A landscape with many peaks, sampled at points; each row gives a point and its height.
A climber steps from a point to the highest of its 2 nearest points, and stops where none of them is higher. Distance is the straight distance between rows; heights are no part of it.
Q_671 h=464: [-24,  24,  42, -10,  14, -23,   9,   2,  22,  18,  -4,   5,  29,  -6, -38,
  19, -18, -20,  -2,  16, -32,   1]
Q_213 h=367: [ 40,  14, -13,  39,  17,  -7,   3,   0,  -4, -32, -26, -13,   2,  14,  12,
  34,  24,  53,  -4, -12,   8, -29]
Q_872 h=597: [ 14,   9, -21, -12,  30, -69, -10, -14,  11,  17,  -4,   9,   3,  22, -16,
  24,  10, -23, -22, -15,   5, -29]
Q_14 h=555: [-16,  37, -20,  11, -21,   4, -36,  11,  -9,   4,   5,  -2, -57,  15, -14,
 -23,   8, -14,  22, -18,  -9,  -8]
Q_425 h=581: [ 19,   0, -24,  14, -13, -24,  -4,   3,  11, -34,  -9,   5,  32, -20,  61,
  32,   8,  37, -33, -28,   7,  22]
Q_770 h=258: [-28,  11,   2,  -1, -36,  28, -27, -10, -47,  49,  24, -38, -19,  23,  13,
 -37,  -6,  21,  50,  27,  12, -11]
Q_633 h=189: [  1,   1, -20,  16, -14,  48,  -9,  -4, -35,  15,   6, -17, -29,  31, -35,
 -21,  27, -21,  19,  19,   7, -22]
Q_121 h=420: [  3,   1,  32,   2,  13, -49,  -6,   6,   1,  52,  29,  11,  -4,  -4,  39,
 -33,  35, -12,   3, -20,   7, -23]
Q_206 h=810: [ 16,   9,  -6,  33,  -4,  16,  -6, -11,  -9,   3,  -4,  -8,  19,   2,  27,
 -13,  29,  19,  -9,  -9,   6,  -4]
Q_441 h=221: [-12,  -3, -21,  15, -27,  35, -11, -26, -19,  45,  19, -14, -12,  44,  -4,
 -25,   6, -11,  38,  11,  22, -15]
Q_456 h=213: [ -8,  50,  -1,  -8,   9, -44,  10, -39,  24,  43,  25,   3,   2, -32,  -7,
 -41, -14, -71,  38,  15,  -9,   3]
Q_562 h=569: [ -2,  33,   0,  26,  -1, -11,  -6,   8, -10, -22, -44, -29,  30, -10,  -7,
  24,  40,  33, -30, -20, -21, -14]
Q_413 h=225: [ -7, -20,  14, -53,   6,  -6, -31,  32, -13,  -1,   9,   9, -52, -20,   6,
 -30, -33,   7,  29,  27,   7,  -7]
Q_956 h=442: [ 23, -39, -13,  10,   7,   1,  27,  32,  -7, -39, -17,  -2,  -1, -39,  27,
  38,  21,  -1, -14, -20, -17,  -6]
Q_51 h=545: [  2,  18,  18,  12,  12,  26,   7,  34,   1,  15,  42,  11,   0,  31, -12,
 -52,   4,  15,   7,  45,  22,  44]
Q_843 h=194: [ -5,   4, -23,  -1, -10,  24, -11, -29, -17,  11,   9, -16, -71,  22,  22,
 -39,   7, -11,  54, -22,  22, -32]
Q_853 h=648: [ 32, -45,  -8,   9,   7,  16,  -2, -28, -46,  19,   4,  -7,  10, -25,  21,
  -7,  27, -12,  -4,   1,   4, -48]
Q_201 h=284: [  0,  34,  30,  -2,  11, -29,   7, -39,   9,  30,  21,  -4,   6, -34,  17,
 -55,  -5, -34,  18,   9,   1, -13]
Q_526 h=393: [ 42,  -4, -25,  30,   7,  20,  -9, -39, -12, -35, -33, -14,  -5,   4,   6,
  25,  -6,  24,  19,  -8,  15, -39]
Q_919 h=240: [  5,   4,  12,   5,  13,  15,   8, -33,  17, -14,  11,  -2, -59,  15,  32,
 -38,  -8,  -9,  59,  -9,  23, -22]
Q_639 h=297: [-14,   8,   9,  -8, -12, -16, -25,  -6, -27,  50,  20, -12, -20,  20,  15,
 -13, -16,   9,  56,  19,  10, -33]
Q_898 h=415: [ 17,  26,   3,   3,  23,  -5,   2,   6,   0,  -8,  20,  -3, -40,  14, -11,
 -35,  25, -11,   3,  12,  26,  -3]
Q_560 h=689: [ -1,  32,  20,   4,  11,  -6,  38, -15,   4,  22,   9, -22,  26, -20, -47,
  -9,  22, -35, -16,  25,  -9,   9]
Q_944 h=520: [ 19, -31,   0, -12,   5,  -3, -25,  -2,  15, -33, -29,  25,  -7, -21,  35,
  28, -32,  38,  14, -25,  -8, -14]
Q_520 h=282: [ 11,   1,  28, -30,  29, -24, -18,  29,   4,   0,  21,  19, -27, -26,   4,
 -35, -22,  14,   3,  33,  16,   2]
Q_549 h=833: [ -7, -34, -10,  -8, -20,  28, -19, -21, -24,   5,  -6,   7, -36, -22,  20,
 -14,   0, -30,  25, -34, -10, -22]
Q_847 h=288: [ -5,  17,   6,   9,  -8,  36,   1, -35,  13, -26,   9,   4, -23,  -3,  24,
 -44, -10, -10,  26,   3,  14,  11]
Q_169 h=336: [-40,  53,   8, -20,  -1, -36,  29,  -4,  43,  -7, -16, -14,   7, -16, -59,
   4, -19, -48, -16,  -8, -35,  20]
Q_631 h=235: [-30,  40,   5, -20,   2, -17,  20, -28,  30,  21,  12,   9,   7, -28, -40,
 -18, -23, -67,  12,   4, -31,  20]
Q_824 h=688: [-13, -14, -11, -11, -21,  17, -18, -22,   1, -14, -23,   9,   3, -27,  -1,
   0, -12, -35,  -5, -28, -32, -10]
Q_582 h=482: [  0,  35, -25,   1,   6, -35,   7,  22,   8,  -5,  -3,  -6, -13,  45, -50,
  17,  20,  -1, -35,   4,  18,  20]
Q_660 h=347: [-16,  18,  -4, -13,  -4, -11, -27, -17,   4,  23,   3,  13, -20,  13,   5,
   6, -25,  -7,  35,  -3,  -5, -31]
Q_893 h=713: [  4, -23,  15,  -2, -13,  26, -20, -15, -42,  23,  -4, -16, -14, -20,  18,
 -17,   3,  -3,  34,   3,  -6, -51]
Q_910 h=779: [-21,  22,  18,  12,   9,  11,  49, -15,   6,  13,  -3, -23,  38,  27, -55,
  18,   7, -17,  -1,  24, -13,   7]
Q_384 h=34: [-12, -54,   6, -33, -27,  21, -22,  44,  10,  -8, -16,  42, -28, -14,  32,
  16, -23,  14,  22, -39, -18,   6]
Q_260 h=475: [ 11,  47,  27,   9,  30,  -9,   7,  17,  19,  -2,  25,   4, -14,  15, -25,
 -32,  10,   5, -13,  40,  27,  27]
Q_151 h=578: [ 15, -20,  -3, -13,  -1,  10, -20,  -6,   8, -61, -35,  10,  20, -37,  22,
  31, -44,  37, -12,   9, -11,   2]
Q_398 h=711: [ 20,  -5,  10,  30,  -7,   1,  11,  42,  -1,   0,   3,  -9,  25,  -5,  25,
  -8,  44,  28, -26, -10,  -6,  12]
Q_304 h=582: [ -3, -13,  31,   7,  14,  31,  65,  -7,  15, -20,  -1, -10,  29,  -9, -14,
  -2,  -7,  10, -10,   9,  -8,  38]
Q_609 h=417: [-25,  54,  -1, -14,  14, -39,  21,  10,  27, -11,  -7, -10, -17,  15, -58,
   7,  -6, -20, -26,  -1,  -1,  30]
Q_230 h=564: [  1,  26,  -3,  16,  -1, -18, -12,  32,  10,  -1,  -4,   3, -26,  48, -24,
  23,  16,  17,  -1, -23,   5,   8]
Q_742 h=642: [-17, -21,  -4, -22,  -5,   9,  11,  16,  21, -57, -41,   4,  19, -10, -10,
  45, -41,  29, -15,   2, -11,  25]
Q_649 h=675: [  8,  -1, -30,  -6,  11, -37,   7, -19,  -7,   6, -14,  -6,  32,   7, -41,
  36,   3, -17, -42,   5,  -1,  -9]
Q_36 h=649: [  2,   1, -14,  -1, -11, -20,  16,  15,  12, -33,  -6,  -9,  37, -36,  28,
   6,   9,  24, -62, -22,  -1,  47]
Q_234 h=501: [ 12,  16,  17,  -6,  27, -59,   4, -10,  17,  24,  15,  12,   4,  -9,  10,
 -12,  26, -34, -15, -14,  -2, -19]
Q_769 h=397: [-15,  19,  47,  -6,  12,   0,  -8,  37,  14,  10,  -5,  13,  12,  12, -39,
  34, -17,  16,  10,  27, -26,  -4]
Q_642 h=644: [  9, -13,  14,  11,   9,  14,  36, -26,  12, -11,  17,   4,  20, -11,  17,
 -18,  10, -10, -15,   1,  10,  32]
Q_320 h=423: [ 14,  11,  -5,  32,  -5,  30, -16, -39,  10, -38, -18,  -1,  -7,  21,  36,
   0,  -8,  32,  26, -18,  14, -10]
Q_47 h=684: [-13,  28,  -6,  20, -17,  15, -12,  -3,   7,   1,  -2,  -3, -10,  21, -24,
   2,  17, -16,   2, -19,  -4,  -2]
Q_176 h=340: [ 35,   3, -17,  13,  26,  -5,  41,  12,  24, -44,   9,  -3,  -2,   3,  25,
  -2,  10,  16, -23,   5,  33,  48]
Q_836 h=626: [ -8, -55,   8,  16, -17,  69,  35,  24, -22,  -6,  -1,  -2,  17,   1,  -4,
   7,  24,  -5,   3,   5, -25,   0]
Q_392 h=160: [-21, -23,  17, -59,  -3, -18, -29,  -8,  -5,  11,  17,  -9, -47, -26,  52,
 -37, -43,  -7,  38,  12,   8,  -2]
Q_294 h=430: [-39,  32, -17,  -7, -34,  -6, -52,  -2,  10,  28,  13,   6, -49,  25,   6,
 -19, -32,  -9,  43, -13,   2, -13]
Q_24 h=573: [-35,   4,   6, -21,  -7, -12,  -1,  26,  11,  15,  -9,  12,  19,   9, -33,
  37,  -2, -22, -21, -13, -30,  12]
Q_353 h=732: [ 22, -14, -22,   2,   1,  10, -15,  -7, -22,  10,  11,  14,   0,  15,  -1,
  -5,   8,  11,  -3,  16,  30, -10]
Q_393 h=623: [ 18,  -3, -10,  23,   3, -31,   5,  23, -11,  -2, -17, -21,  41, -17,  19,
  28,  45,  23, -40, -14,  -8, -11]
Q_842 h=709: [-29, -26,  -8, -13, -18,   8,  -3,  50,  -1,  12,   6,  17,  30,  14, -22,
  35, -17,  16, -38,   2, -15,  31]
Q_937 h=585: [ -3, -27, -37,   0, -38,  15, -29,   3, -17, -37, -31,  -4,  -6, -32,  10,
  32,   4,  -6, -22, -37, -26,   1]
Q_33 h=590: [  7, -20,  19, -16,  34, -25,   4,   8,   3,  36,  22,  24, -12,  23,   2,
   3, -20,   3,  20,  14,  21, -23]
Q_584 h=727: [-23, -22,  -6,   3, -33,  50,   0,   7, -26,   2,  -1,  -1,  13,   4, -30,
   9,   2, -23,  -6,   6, -16,   8]
Q_917 h=708: [ 11, -30, -26, -17,   8, -17,  15,  21,  -1, -44, -24,   7,  19, -10, -15,
  43, -23,   9, -37,   5,   5,  12]
Q_486 h=735: [  9, -20, -46,  -1,  10, -10,  22,  -8,  -4, -11,  -2,   0,  38,   5, -21,
  38, -17,  12, -44,  16,  23,  28]
Q_270 h=463: [ 13, -19,  -5,   5,   5,   2, -33, -37,  13, -22,  -8,  16, -24,   3,  55,
  -1, -26,  28,  34, -36,  13, -23]
Q_819 h=832: [ -8, -47, -19, -19,  -4,  36,  14,  12, -17,  -7,   3,  10,  20,   4, -21,
  28, -17,  -6, -17,   7,  -6,  33]
Q_197 h=660: [ 13, -11, -17,  22,  -9,  36,   0,  -6, -27,  46,  15,  -5,  43,  52, -22,
  -8,  18,  17,  -5,  41,  17,   3]
Q_438 h=549: [-13, -26,  50,  19,  -2,  56,  46,  -6,   0, -11,  -5, -15,  34,  -3,  -8,
   3,   9,  -6,   9,  14, -28,   3]
Q_564 h=506: [-32,   8, -34,  -4, -45,  -6, -29,   3,  -5,  -7, -26,  -5,  11,  -3, -12,
  26,   3,  -4, -34, -49, -25,   1]
Q_40 h=666: [ 13, -25,  -9, -21,  14,  -9, -16,   4, -28,  41,  34,   9, -15,   6,  -3,
  -5,  -8,  -2,   8,  42,  35, -23]
Q_785 h=386: [ 45, -21, -12,   2,  26, -14,  36,  19,   8, -45,  -3,   6,  -3, -33,  32,
  10,  11,  10, -27,  -2,  10,  11]
Q_759 h=516: [-20,  48, -10,  25, -39,   6, -44, -12,  -9, -12, -36, -24,  23,   0,  -4,
  21,  12,  22, -20, -30, -31,  -3]
Q_638 h=710: [  3, -13,  12,  32,   1,  35,  27,  -2, -17,  22,   0, -16,  41,  36, -38,
  20,  15,   3,  -6,  26,  -1,   2]
Q_340 h=737: [ -4, -12,   2,  -4, -13,  -3,  23, -12,  21, -31, -20,  -2,  10, -21,  15,
   5,   8,  -6, -31, -32,  -7,  27]
Q_777 h=99: [-16, -51,   5, -46, -10,  -8, -34,  12,   3,   4,  -1,  26, -43, -27,  53,
  -9, -36,  12,  36, -21,  -2, -16]
Q_247 h=507: [ 10, -11,  36, -13,  22, -43,   7, -10,   0,  57,  42,  25,  14,  -3,  27,
 -21,  -7,  -3,   0,  14,  16,   2]
Q_767 h=338: [  7,   5,  47, -23,  41, -17,  -2,  37,  20,   1,   5,  24,  -1, -16, -33,
   3, -23,   9,   3,  39,   1,  -3]
Q_138 h=610: [ 19,  -2, -14,  22,   2,  23,  13,  14,  -3,  23,  24, -10,  31,  46, -24,
 -31,   8,  29, -20,  53,  26,  52]
Q_699 h=346: [ -8,  39,  15,  -2,   8,   4,   6, -15,  12,  -3,  12,  -5, -18, -19,  -3,
 -48,   5, -34,  15,  13,   8,   9]
Q_154 h=515: [ 25, -25, -11,  22,   1, -13,  10,  15,  14, -33, -12,   7,  13, -12,  54,
  37,  25,  33,  -8, -49, -14,  -9]

Call two points neighbours if one is among the 2 nearest of the other. Go from one point of each pair to the other, from neighbour to neighbour, staying as high as possible. Name the lowest point that can't be avoided.
Q_910 and Q_486: Q_384
Q_340 and Q_47: Q_456
Q_206 and Q_486: Q_121
Q_910 and Q_819: Q_671
Q_340 and Q_819: Q_438
Q_206 and Q_549: Q_853

For each start below, name the point where the climber stops.
Q_898: Q_910
Q_631: Q_47
Q_392: Q_819
Q_785: Q_340
